Each scene shows the same named points in several views. A view is turned or mirrored, shifted and resized as a whole, has a little noise and may leave points out.

Scene 1
View 1
zeve: [  0  -1  -6   4  -6   0   1   7   5  -5   6  -6  -1 -11  -3   5  11  -5
  -6   6   6]
Kazi: [ -8  -2  -2   3 -13   9  -1   9   3   1   5  -4  -5  -1   1  -4   4  -2
  -5   7  -1]
torun: [-1 21 26 19  9  8 -7  6  3 -3 16  2 -5  7  0 -6 22 -3 -1  8  2]
tul: [  1   6  14  15  -1  -3   3   5  -1  -8  14  -1 -11 -23  -3  12   9   0
   7  -1   3]
paku: [  6  -2   5  -7  -7  11  -1   5  11 -13   9 -15  -3   2   5  -4  -5   4
 -13   7  15]
fef: [ 10  -5   5   3  -7   4   1   7   2 -11   7  -8  -4 -16   7   6   5   3
 -10   9   7]
lenub: [-13   3 -11   5  -6  -6   5   5   5   0   8  -3  -8 -14 -16   6   9 -10
   6  -4   4]
kozi: [ 14   7  24   1   3  -8   1   8   8 -15   6  -8   2 -12   7   8  13  -3
  -3  12  12]
Sofof: [ -3  14   4  16   8  -2   2   1   3  -7  20  -3  -8 -12 -14   6  16  -5
   2  -4  10]
lol: [ -7  14  18  17   2  11  -1   3   2  -4  20   0 -14  -3  -6  -2   5   2
   3  -4   3]
zoz: [ -4   3  -4  11  -5  22  -5   5   2  -1  14  -6  -7   6   0  -8   7   3
 -14   3   2]
sir: [ -4   3  11   5  -8  11   0   5   4  -7  13  -5 -13  -6   0  -1  -4   4
  -1   0   4]
lelu: [ -8  14  19   2  -1   9  -3   6  11  -4  10  -6  -5  17  -1 -13   6  -4
  -2   9   6]
dotu: [-4  9 13  1  0 -7  3  6 10 -8 10 -6 -5 -8 -6  4  6 -6  5  2  9]
torik: [  1   0   5   0  -9  18  -4   6   6  -7  10 -11  -6   5   6  -8  -1   5
 -13   7   7]
Vidup: [ 12   2  11   2   2   5  -3   5   8 -12   8 -11   2  -1   7  -1  12   0
 -15  12  13]
nom: [  0   4  27   1 -10   4   1  10   5 -10   6  -5  -9  -6  10   1  -4   3
   4   9   2]
folid: [ -2  -4  -5  -5 -10  14  -2   5   9  -6   7 -13  -5   4   0  -7  -2   2
 -13   4   9]
nemi: [  2  -4   2   2 -12   1   0  11   2  -3   0  -3   0 -12   7   3  10  -3
  -4  12  -1]
div: [ -4   6  29  -4 -11   2   1  11  10  -7   3  -5  -7   1   9  -3  -4  -2
   6  11   2]
bozam: [-17  13  -1   3   1  -1   1   4  11   1  10  -4  -4   6 -16  -7  11 -12
   3   0   6]
Vef: [ -3  -1  16 -10 -14   1   5   7  11 -11   6  -9 -10  -8   3   1 -15   2
   4   3   8]
zodo: [-12  11   9   7  -2  -3   6   3   5  -5  16  -4 -14 -12 -13   5  -1  -4
  11  -7   6]
dor: [-4  9 12  6  1  3  1  4  7 -7 15 -6 -8 -3 -5  0  3 -2  1  0  8]
View 2
fef: [ -5 -20  -1 -10  15   2  11  11   2  27  -7  -7  -3   9 -22  -6  -5   2
 -10  -9  -4]
Vef: [  9 -20   2 -26   6   8   5  -4  19  13   0  -8  -7  20  -4   8  25  -6
  -3  21   2]
paku: [ -3 -27  -1 -11  -5  -2  10   1   9   5   6   0  -7  10 -17  -3  -9 -24
  -9  14  -4]
zoz: [-12 -20 -11  11  28   0   8   4   7  -9  12  11 -13 -21 -10   0 -15 -14
  -9  -8  -5]
Vidup: [-16 -26   2   3  -4  -1  -6   2   2  14   3  -2  -5   8 -25  -9 -19  -4
 -17  -2  -7]
dotu: [ -2 -13   7  -4   3  13 -14  -2  -1  10  11   3  -8  13 -10  15  15  22
 -12   0   7]
torik: [ -9 -27  -8  -1  13  -1   7   0  15  -2   5   3 -10  -6 -12  -8  -8 -21
  -7   8  -7]
torun: [-38 -19   5  30  17   8 -38  -8  12  -8  12   5  -8  -6  -4  -1  -5  23
 -26 -10  -9]
nom: [-11 -19   2  -9  15   6  -9  -8  25  15  -9 -12  -5  13  -3  -5  21   7
  -9  11  -9]
lelu: [-19 -27  -2  16   4   5 -24 -17  13 -14  17   7 -19  -4  -2  -1   5  -3
 -12  18  -3]
zeve: [  2 -15  -7  -4  12   9   5   9 -12  20   6   5 -11  -2 -23   4  -2  11
  -4  -9   8]
folid: [  5 -24 -12  -7   7   1  14   2   6   1  11   7 -16  -5 -16   0  -7 -23
   0   8   2]
kozi: [-18 -23  13  -3  -9   6 -19   1   0  28  -5 -13   1  26 -24  -4  -1  21
 -21  -2  -4]
Sofof: [ -9  -6  11   6  16  12 -11   9  -7  -1  20  12   1   5 -10  26   1  31
 -22 -25   8]
lol: [-21 -10   7   8  31   7 -14   0  18 -12  13   6  -1  -3   5  16  10  16
 -19 -11  -5]
lenub: [ 15  -4  -6  -4  22  17   4   8 -19  12  19  13 -16  -5 -12  23  15  25
  -1 -13  20]
nemi: [  0 -18 -10   0  13   9   0   5 -10  28  -2  -2 -16  -3 -26  -6  -1  13
  -3  -4   3]
View 3
paku: [  4   0  -3  20  12 -20   2  -3  11   3  -8  11  10  -3   8   1  -2   0
   7 -10   2]
div: [ 14  -7  -1   5   7 -11   4 -19  22  -3  15  10  -7   0  -5  -6   3  -6
   7  17  13]
torun: [ 17 -29  14  14 -17 -18  -7 -12   0  11   4  -8 -25  -3   0  21  10   9
  -6   9  27]
dor: [ 20 -15   2   7  -6 -14  -6 -11  -4  -3   4   2  -5   2   2   2  13   2
  -1  -1   3]
kozi: [ 24  -5  14  17   2  -7  -2  -4  -1   6  17  12 -11  -7   7   6   4 -21
 -12  -4   7]
lelu: [ 10 -20  -2   9  -9 -24  -1 -18  16  14  -8  -3  -9   0   3  -3   7   8
   2   7  19]
Vidup: [  8  -5   9  25   5 -16  -2   5   5  10   2   9  -3  -5  12  14  -1  -4
  -5 -10  14]
bozam: [ 13 -21  -8  -4 -18 -15 -16 -10  -8  17  -3  -9   0   8  13 -13  20   3
  -6   0   9]
tul: [ 27 -13  10   6   0   0 -14  -4 -20 -15  24   7 -10   6  -1  14  18  -4
  -3   1   1]
lol: [ 20 -24   5   6 -11 -16  -8 -14 -10 -11   4  -4 -13   5  -7  15  17  15
   5   6   8]
dotu: [ 23 -11   2   4  -6  -9  -6  -9  -6   1  11   4  -5   1   6  -4  13 -11
  -5  -1   1]
zodo: [ 27 -17  -3  -4  -9  -9 -12 -13 -18 -11  11  -1  -4   9  -1  -6  21   0
   0   1  -7]
nemi: [  4  -2   2   9   6  -2 -16   7  -2   7  19   8   4   9  16   4  10  -6
  -5   0  13]
Sofof: [ 27 -22   8   6 -14  -8 -15  -4 -27  -1   8  -3 -10   3   7  11  21   0
 -11 -10   1]
sir: [ 12  -9  -2   9   4 -13  -6  -9  -2 -13   5   4   1   8  -2   8  11   9
  10   2   3]
Kazi: [ -2  -6  -7   5   4  -9 -15   1   3   3  10   1   7  12  11   0  13   9
   6   4  14]
nom: [ 16  -5   2  10  11  -9   2 -13  14 -11  17  11  -6   1  -6   4   4  -5
   7  13   8]
zeve: [  6  -3  -1   9   2  -4 -16   7  -9   5  12   6   6   8  16   2  12  -4
  -5  -7   7]
zoz: [ -3 -13  -6  14   1 -20 -13   2  -1   1  -6  -4   7  10   8  16  11  25
   8  -4  16]
View 4
zeve: [ -8   0 -17  -5   1   8  -7  -4  -2  -6   0  -5  -9  12   5  10  -6  16
   4   0  -6]
lelu: [ -5   7   2   5   0  17  15  16  -6   9   7   5 -24  -9  18  10   5   3
  14  -8   1]
folid: [ -3  -4 -16  -7   2   3   8   9 -12  -2  -3  -6 -10   1  10  -6   4  17
  14 -14 -10]
Vef: [ -5  -2  -7  -1 -15   7  -3  21  -6   2   0   8 -12 -11 -11  -6  -4  31
   4  -8  -5]
nemi: [-12  -1 -14  -1   3   5  -2  -3   0 -10   2   2  -4  10   5  13 -10  17
   3   1  -2]
kozi: [-12   1   2  -2   0  23   5   4  -1   1   2  15 -20   5   1  18 -27  24
 -13  -6  -9]
zoz: [ -1   4 -14   3  14   1  11  -1 -15   4  -7  -5 -10   0  22   1  13   6
  10  -3  -9]
Vidup: [ -7  -2  -6  -5   9  16  16   1  -9  -1  -1   4 -16   7  14   9 -15  16
  -2 -13 -12]
nom: [ -6   3   2   8  -4   8   6  14  -7   3  -1  21 -10 -13  -3   4  -6  25
  -4  -2  -1]
paku: [ -4  -5 -11  -9   1  11  14  12 -13   0  -3  -1 -15  -1   8  -5  -6  23
   7 -19 -15]
Kazi: [ -7   1 -14   2   3   0   1   4  -5  -5   0   0  -4   0   9   5   6  12
  14  -1   1]
div: [ -8   2   3   8  -9  10   9  21  -3   0   6  18 -13 -15  -2   7  -6  21
   5  -5   5]
dor: [ -4   7  -4   2  -3  16  -4   8  -5  12  -3   2 -22  -3   7   8   2  13
  -1  -1  -7]
tul: [ -5  11  -6   8  -1  12 -18  -3  -3  10  -7   9 -13   1  -2  14  -6  21
 -16  14  -5]
sir: [ -1   7  -8   5   0   6  -2   8 -12   9  -7   5 -12  -7   3  -1   6  19
   0   2  -7]
lenub: [ -5   6 -20  -2  -9   9 -26  -2   5   2   1 -13 -12  10   1  13   5  12
   8  11   0]
torik: [ -3  -1  -8  -2   8   9  16   8 -14   4  -3   2 -15  -2  15  -1   0  16
   7 -15 -10]
zodo: [ -2  12  -9   5 -12  15 -21   8  -1  16  -3  -3 -21  -3  -2   9   8  16
   0  11  -4]
torun: [ -6  15   7  13  12  22  11   1  -6  15   1  12 -26  -4  26  26   1  -2
  -3   5  -1]
Sofof: [ -2  14  -9   2   1  21 -18  -6  -1  17  -5  -5 -25   8   9  19   0   9
  -9  10 -10]
lol: [  0  15  -1  11   4  13  -4   5 -10  20  -6   7 -21  -8  12  11  11   8
  -5   9  -5]
fef: [ -8  -2 -12  -3   6   5   2  -2 -10  -4  -6   8  -4   6   2   4 -12  26
  -7  -3 -11]
bozam: [ -5   9 -11   0  -7  17 -10   8   3   8   7 -14 -24   4  15  15  10  -1
  18   3   2]

Which points are out of place in each view (at most two, in the order of its rows)? Write none if all are in place.
view 1 | nemi
view 2 | none
view 3 | kozi
view 4 | torik
